The views of a scene show one set of named points, each view turned or mirrored, shifted and resized as a whole, with a little noise and some points left out.

Scene 1
View 1
z_256: [  8,  -5,  -1,  15,   2,   8, -13,   7,  32,  14,  19, -11, -23,  -5, -37,
  17,  20,  13,   5,   0,  -6,  14,  -8,  36,  -1,  -5,   3, -11,  10, -19,
 -20]
z_189: [ -1, -16, -13,  15,  -5,  -3,  -6,   9,   9,   1,  12, -16,  -6, -17, -17,
  23,   4,   3,  36,  10,   8,   3,  -1,  20,  -6,   7, -13, -11,  13,   1,
  -5]
z_44: [-11, -18, -38,  -4,  -8,  -1,   6,   9, -19,  -6,  -2, -26,   8, -21,  14,
   0,  -7,   8,  68, -15, -12,  -6, -10, -10,   3,  10, -35, -37, -11,  12,
 -13]
z_346: [-13,  -8,  -4,  25,   4,   1, -13,  -1,  24,  14,  12,   1, -10, -11, -12,
  11,  24,  12,  -3,  -7,  -8,   8, -15,  27,   7, -16,  -4,  -6,  10,  -8,
  -6]
z_163: [  5,  -1,  22,  25,  10,   3, -27,   4,  35,  -2,  -1,   6,   5,   0, -29,
  12,   7,   1,  21,  -5,   0,   4,   2,  43,  -3,   7, -14,   2,  27,   9,
   3]
z_430: [-13,  -4,   7,   8,  15,  -5,  -8,  -3,  -9,   4,   0, -10,   7,  -6, -11,
  -2,  -2,   7,  26, -14, -17,  -3,  -4,   0,   2,   0, -19,  -3,  -4,   1,
 -15]
z_294: [  5,  -7,  12,  15,   6,   5, -11,  12,  11,  -2,   6, -16, -10,  -4, -30,
  14,   1,   6,  28,   4,  -3,   3,   3,  26, -15,   3, -14,  -3,   7,  -4,
 -15]
z_29: [  1, -17,   2,   3,   8, -15,  -8,  -1,   7,   4,  22, -11,   0,  -6, -35,
  27,   0,  -3,  42,   4,   4,   1,   7,  10,   0,  28,   3,  -5,  28,   5,
  -4]
z_866: [-16,   7, -34,   5,  -2,   5, -14,  -7,  -3,  22, -18,  -5,  11, -25,  14,
 -27,   9,  19,  14, -27, -27,   5, -25,   6,  24, -19, -35, -22, -25,  -4,
 -20]
z_545: [-15,   0,  -8,  10,  10,   6, -14,  -6,  13,  11,  -5,   1,   5,  -3,   2,
 -16,  16,  16,  15, -37, -32,   4, -21,  11,  19, -14, -21, -22,  -7,   2,
 -16]
z_319: [ -2,  -7, -29,   9,  -5,  11,   2,   5,  11,   4,  11, -15,   3,  -4,  -6,
  11,  11,  27,  18, -13,  -4,  -2, -22,  27,  10,   0, -17, -22,   0,   0,
  -4]
z_115: [-14,   0,  27,  22,  20,  -4, -16,  -2,   0,   2,  -2,  -1,   7,  -3, -17,
   2,   1,   5,   9,  -6, -12,  -2,   0,  15,  -6,  -9, -16,  13,   2,  -1,
  -9]
z_393: [ -7, -18, -17,   5,  -1,  -1,   6,  11,  -9,  -4,  14, -25,  -5, -10,  -8,
  16,   0,  10,  45,  -5,  -5,  -3,  -5,   3,  -6,   7, -17, -22,  -1,   2,
 -13]
z_892: [ -7,  -9,   8,   2,  16,  -2,  -9,  -4,   8,  -6,   5,  -2,  15,  12, -13,
   0,   1,   6,  47, -36, -24,  -7,  -8,   7,  10,  17, -17, -19,  15,  19,
  -6]
z_16: [ -4,   5,   4,  24,   6,   9, -23,  -1,  29,  12,  -6,   5,   2,  -6, -14,
  -3,  17,  15,  -1, -13, -11,   7, -14,  39,   8, -15, -18,  -3,   6,  -2,
  -7]
z_199: [-20,  -6,   5,  29,   8,  -9, -15,  -4,   6,  18,  12,  -1,  -7, -20, -15,
  16,  15,   7, -13,  15,   2,   6,  -6,  18,  -3, -21,  -3,  16,   5, -14,
  -7]
z_975: [-12,   8,   8,  14,  17,  11, -15,  -6,  13,  11,  -5,   1,   3,   6,  -8,
 -17,  15,  22,  -4, -34, -34,   2, -21,  20,  13, -20, -19,  -8, -11,  -7,
 -19]
z_989: [ -7,  -4, -23,   0,   3,   8,   6,   3, -12,   2,   2, -22,   8,  -4,   0,
  -2,  -2,  25,  29, -19, -15,  -6, -18,   8,   7,   0, -26, -20, -16,   0,
 -16]
z_111: [-26, -22, -18,  14,   1, -21,  -5,  -4, -12,   4,   8,  -7,   9, -29,   8,
  16,   3,  -5,  41,   3,   2,  -3,  -3,  -7,   1,   1, -16,  -9,  11,  11,
   2]
z_407: [ -5, -13, -39,  -3,  -5,   0,   9,  -2,  -4,   7,  18, -20,   9,  -7,  -4,
  14,   5,  24,  31, -14,  -2,  -5, -20,   9,  17,  15, -13, -25,   3,   3,
  -2]
View 2
z_319: [-15,   5, -32,  -5,   5, -14, -14, -14, -17,   1, -23, -15,   5,  17,  13,
  10,   2,   9, -14,  10,  -4, -19,   8,   8, -12,  -5,  -9,   2,   5,  -8,
 -10]
z_866: [-26,   5, -11,   9,  23, -28,  17, -22, -49,  16, -14,   4, -15,   0,   6,
  10,   2, -10,  -3,  21, -21, -30,  18,  24, -22,   3,   3,  -3,  -7,  -8,
  15]
z_44: [-15,   2, -31,  27, -12, -26,   0,  -3, -49,   9, -26,  -1,   1,  15,   0,
  16,  15,  14,  14,  -7,  -1, -20,   3,  25, -19,  13,   4, -43,  21,   1,
 -11]
z_989: [-14,  12, -26,   5,   9, -27,   4, -17, -37,   7, -22,   3,   8,  11,   4,
  12,   1,   2,  -7,  -1,   2, -15,   7,  13, -17,   1,  -5, -12,  11,  -8,
  -7]
z_163: [  2, -16,  -1, -19,  -1,   3,  -5,  -7,  15, -18, -10,  -4,  21,  -5,  25,
  -5,  19,  25, -20,  25,   3,   9,  11,   2,   1, -25, -17,   3,   8,   4,
   4]
z_16: [-11,  -6,  -6, -17,  17,  -3,   4, -17,   2,  -1, -10,  -6,   7,  -3,  24,
   0,   7,   5, -23,  32,  -8,  -7,  18,   8,  -8, -17,  -9,  16,  -6,  -3,
  13]
z_393: [ -8,   6, -28,   7,  -8, -11,  -9,   2, -20,   9, -21,  -5,  19,   8,   7,
  15,   7,  17,  -3,  -7,  11,  -7,   5,  15, -15,   9,  -1, -23,  19,  -1,
 -14]
z_294: [  1,   4, -11, -16,  -2,   1,  -3,  -2,   5,  -5,  -7,  -3,  30,  -1,  18,
   6,  12,  25, -20,   4,  13,  10,  10,  11, -13,  -1,  -1, -13,   9,   1,
   0]
z_430: [ -7,   4,  -3,   5,   8, -15,  11,  -1, -23,   7, -13,  13,  18, -13,   5,
   7,   4,   6,  -6,   5,  10,   0,   8,  14, -11,  -5,  -5,  -8,  16,  -1,
   1]
z_256: [-10,   4, -12, -31,   6,   9, -22,  -7,  14,   7,  -4, -11,  31,   2,  22,
   8,   1,  21, -33,  13,  -1,  -6,  27,   6, -11,   7, -10,  14,  -1,   3,
   2]
z_346: [-14,  -3, -13, -12,  12,   6, -10,  -2,   7,  16, -13, -12,  12,  -6,  21,
   7,  -2,   2, -19,  26,  -1, -11,  16,   9,  -6,  -6,  -5,  22,   0,  -2,
   4]
z_892: [ -8, -15,  -7,   7,  -5, -21,   0, -11, -26,  -4, -26,  20,  23,  -3,   6,
   1,  16,  14,   1,   9,   4,  -5,  13,   6,   5, -18, -29, -11,  29,  11,
  -9]
z_115: [  0,   1,   5,  -4,  14,  -4,  17,   0,  -2,   2,  -8,  10,  20, -20,  15,
   2,   5,   5, -13,  15,  16,  12,   3,  10,  -8, -17,  -2,   3,  11,  -3,
   9]
View 3
z_393: [-12, -14, -19,  -9,   5,   8,   1,  -9,   6,  -7, -16,  12,  -2, -17,  16,
 -20,   3, -18,  -2,  -2,   1,   6,   1,   1,   0,   4,   9,   4,   4, -13,
  21]
z_319: [ -5, -19, -27,  -6,   6,   4,  -3,  -5,  -7,  -8, -11,   5,   6,  -9,  17,
 -14,   8, -15, -12,  -9,   3,  -3, -10,   7,   0,  17,  22,   1,   3,  -4,
   7]
z_975: [ -8, -40, -19,   8,   8,  -1,   0,  -6, -18,   7, -13, -16,  -1,  -2,   8,
   0,  -1,   7, -14, -20,  -3,  -4,   3,  16,   5,  16,  11,   4,  -4,  -4,
  -4]
z_346: [ -6, -32, -18,   3,  12,  12,  -1,  -6,  -6,  -6,   4,  -5,  -7,   0,  16,
  -3,   0, -17, -13, -19, -10,  -8, -12,   8,   9,  23,  10,  -2,   7,  -7,
   3]
z_199: [-15, -33, -11,  -1,  22,  13,  -4, -14,   6,   5,  16,  -8,  -7,   1,  12,
  -3,   3, -20, -12, -17, -12,  -6, -12,   9,  18,  15,   4,  -3,  17, -11,
   6]
z_115: [-13, -25, -12,   3,  12,  10,  -8, -17,   3,   7,   0, -17,  -5,  -4,   2,
   3,   1, -10,  -6, -11, -12,   5,   8,   8,  11,  12,  -6,  -2,   5, -11,
  10]
z_294: [-20, -19, -20,  -3,   2,  15, -10, -12,   9, -10,  -9, -13,  -1,  -9,  15,
  -4,   3, -24,  -4, -13, -11,   6,   3,   0,   3,   7,  -1,  -5,   5, -10,
  11]
z_111: [  0, -14, -13,  -5,  18,  10,   6, -16,   6,   3,   1,  23,  -4, -10,   7,
 -13,   5, -10,   5,   2,  -1,   7,  -7,  -3,  11,  13,   0,   4,   9, -16,
  25]
z_256: [-18, -30, -23,   4,   4,  17,  -5,  -2,  -1, -19,  -6, -13, -10,  -1,  25,
  -7,   3, -30, -13, -26, -13,  -3,  -9,   5,   3,  15,   6,  -5,  10,  -7,
  -3]
z_430: [-11, -22, -15,   1,  11,   5,   0, -14,  -2,   6, -12,  -3,  -3,  -9,   5,
  -8,   4,  -3,  -3,  -7,  -2,   9,   7,   7,   6,   6,   0,   4,   3, -13,
  11]
z_866: [ -3, -39, -20,   0,  11,  -9,  14, -11, -16,  11, -16,  11,  14,  -3,  16,
  -6,   7,  20,  -2, -14,  11,  -1, -10,   4,  12,   7,  20,   6,  -1,  -7,
  -1]
z_163: [ -3, -14, -26,   5,   1,  19, -15, -13,   0, -12,   0, -21,   1,   0,   7,
  10,   5, -21,  -3, -14, -17,   7,   0,  -1,   4,  26,  -8, -10,   3,  -4,
   7]
z_545: [  0, -34, -20,   7,   7,  -1,   6,  -6, -19,   3, -16,   0,   0,  -4,   9,
  -4,   0,   9,  -7, -15,   1,  -1,   0,   9,   4,  18,  11,   6,  -6,  -6,
   2]
z_189: [-10, -13, -21,  -6,   6,  15,  -4, -11,   9, -12,  -4,   6,   0,  -9,  18,
 -10,   6, -27,   0,  -8,  -6,   5,  -8,  -5,   4,  12,   4,  -4,   9, -11,
  16]
z_892: [  4, -10, -24,   6,   2,   9,  -4, -10, -12,  -5, -22,  -1,  -7, -11,  -1,
  -7,   4,  -4,  -2,  -3,  -3,  15,  14,   6,  -4,  19,  -4,   4,  -7, -10,
  14]
z_29: [ -7,  -4, -22,   2,  10,  21,  -7, -12,   6, -15,  -9,   4, -14,  -9,   9,
 -14,  12, -31,  -1,  -7, -10,  20,   1,   0,   2,  14, -11,  -2,  13, -16,
  13]
z_407: [ -2, -11, -28,  -7,  10,   4,   0,  -5,  -7,  -8, -16,  18,   1, -12,  14,
 -25,  14, -15,  -9,  -3,   8,   6,  -8,   7,   0,  13,  18,   6,   8,  -9,
  10]
View 4
z_29: [ -5,   1,  13,  15,   6,  43,  -8, -30,   6, -23,  12,  31,   5,  33,   9,
 -23, -12,   1,   0, -42,  14,  16,  -1, -21,   3, -23,  31,  16, -14,  16,
 -22]
z_199: [-13,  -9, -14, -15,  17, -14,   1,   0, -15,  -8,  11,  -3, -11,  18, -24,
 -29, -35, -19,  16, -28,  -2,   0,  24, -49,  20, -23,  -4,  18,  10,   7,
   3]
z_111: [ -1,   1,  19, -16,   9,   4, -14, -38, -36,   3,  -7,  25,   3,  -8,  -2,
   7, -17,  -3,  -8, -21,  10,   4, -18, -27,   3, -18,  23,  22,   1,  32,
  -9]
z_989: [-39, -23,  14, -17,   2,  -3,  12,  16, -23,  10,  -8,   9,   1,  15,  10,
   5,   0,  -4,  -7,  -7,  12,  13, -26,   3,  -3,  24,  31,  27,   9,  26,
  -8]
z_407: [-39,  -7,  17, -26, -20,  16, -11,   3, -21,  -7,   0,  25,   3,  25,  17,
   0,  -9,  -5, -14, -19,   5,  16, -36, -14,   8,  19,  36,  30,   2,  33,
 -12]
z_189: [-22, -15,  19,  -7,  14,  11,  -8, -11,  -7, -15,   0,  24,   7,  15,   5,
 -26, -11,  -8,  12, -31,   9,  28, -10, -31,  -5, -18,  31,  10,  -3,  27,
 -23]
z_256: [-31, -35,   0,  -2,   6,   6,   3,  26,   9, -35,  26,   9, -18,  46,   4,
 -40, -20,  -7,  22, -36,   1,  24,  10, -48,   7,  -7,   3,   8,  -4,  11,
 -26]
z_866: [-33, -35,   9, -24, -12, -43,  29,  31, -41,  12,  -5,   2, -10,  -4,   8,
  38, -16,  15,   6,   3,   6,   6, -18, -13,  -8,  31,  -1,  33,   1,  32,
   9]
z_163: [-11,   2,  17,  18,   3,  -5,  -2,   6,  29, -10,  17,  -1,   2,  25,  10,
 -21, -16,  -4,  26, -61,  23,  40,  21, -35, -21, -24,   7,   5,  -7,  -3,
  -8]
z_430: [-12, -16,   7,   6,  16,   2,  17,  -3, -13,  10,   0,   3,  -4,  14,  -1,
   3,  -5,   2,  -2, -17,  19,   2,  -1,  -1,  -4,   1,  16,  22,   4,  10,
  -6]
z_545: [-20, -30,  15,  -8,  -9, -27,  12,  31, -16,  10,  12,  -6, -25,  14,  16,
  25,  -6,   9,  -3, -21,  18,   8, -13, -16, -10,  23, -10,  22,   6,   8,
  -5]
z_346: [-19, -19,   4, -16,  -2, -17,  -7,  19,  -7, -13,  20,  -2, -23,  25,  -1,
 -17, -25, -12,  11, -36,   4,  13,   5, -51,   7,  -6,  -9,  13,   7,   8,
  -9]
z_892: [ -6,  -5,  28,  16,  -4,  14,  -1,  -2,   7,  12,   9,   6,  -8,  20,  27,
  15,   7,   8, -15, -38,  35,  17, -18,   5, -19,   8,  17,  18,  -2,   2,
 -15]
z_294: [-22, -22,  10,  10,  27,   9,   9,   2,   8, -12,   5,   9,   3,  26,   0,
 -34,  -6,  -9,  19, -32,  14,  27,   8, -21,  -9, -17,  26,   7,   0,  12,
 -22]
z_975: [-25, -30,   2,  -2,  -1, -31,  22,  44,  -4,  14,  16, -22, -26,  25,   6,
  10,  -8,   1,   3, -22,  18,   7,   6, -14,  -5,  22, -15,  20,  12,  -6,
   2]
z_44: [-28, -27,  36, -18,  10,   6,   3, -17, -41,   8, -21,  34,  11,  -9,  19,
  21,  10,   8, -12,   0,  14,  18, -49,   6, -16,  14,  48,  23,  -2,  50,
 -24]
z_16: [-26, -16,   7,  -5,  -6, -31,   7,  33,   6,  -4,  16, -10, -13,  21,   4,
  -8, -22,  -4,  24, -41,  12,  27,  13, -40, -10,  -1,  -9,  13,   2,   3,
   1]

In a view up to two points have been moved. Name them for each view, in the order of its rows, or write -.
view 1 | -
view 2 | z_163
view 3 | z_115
view 4 | z_189
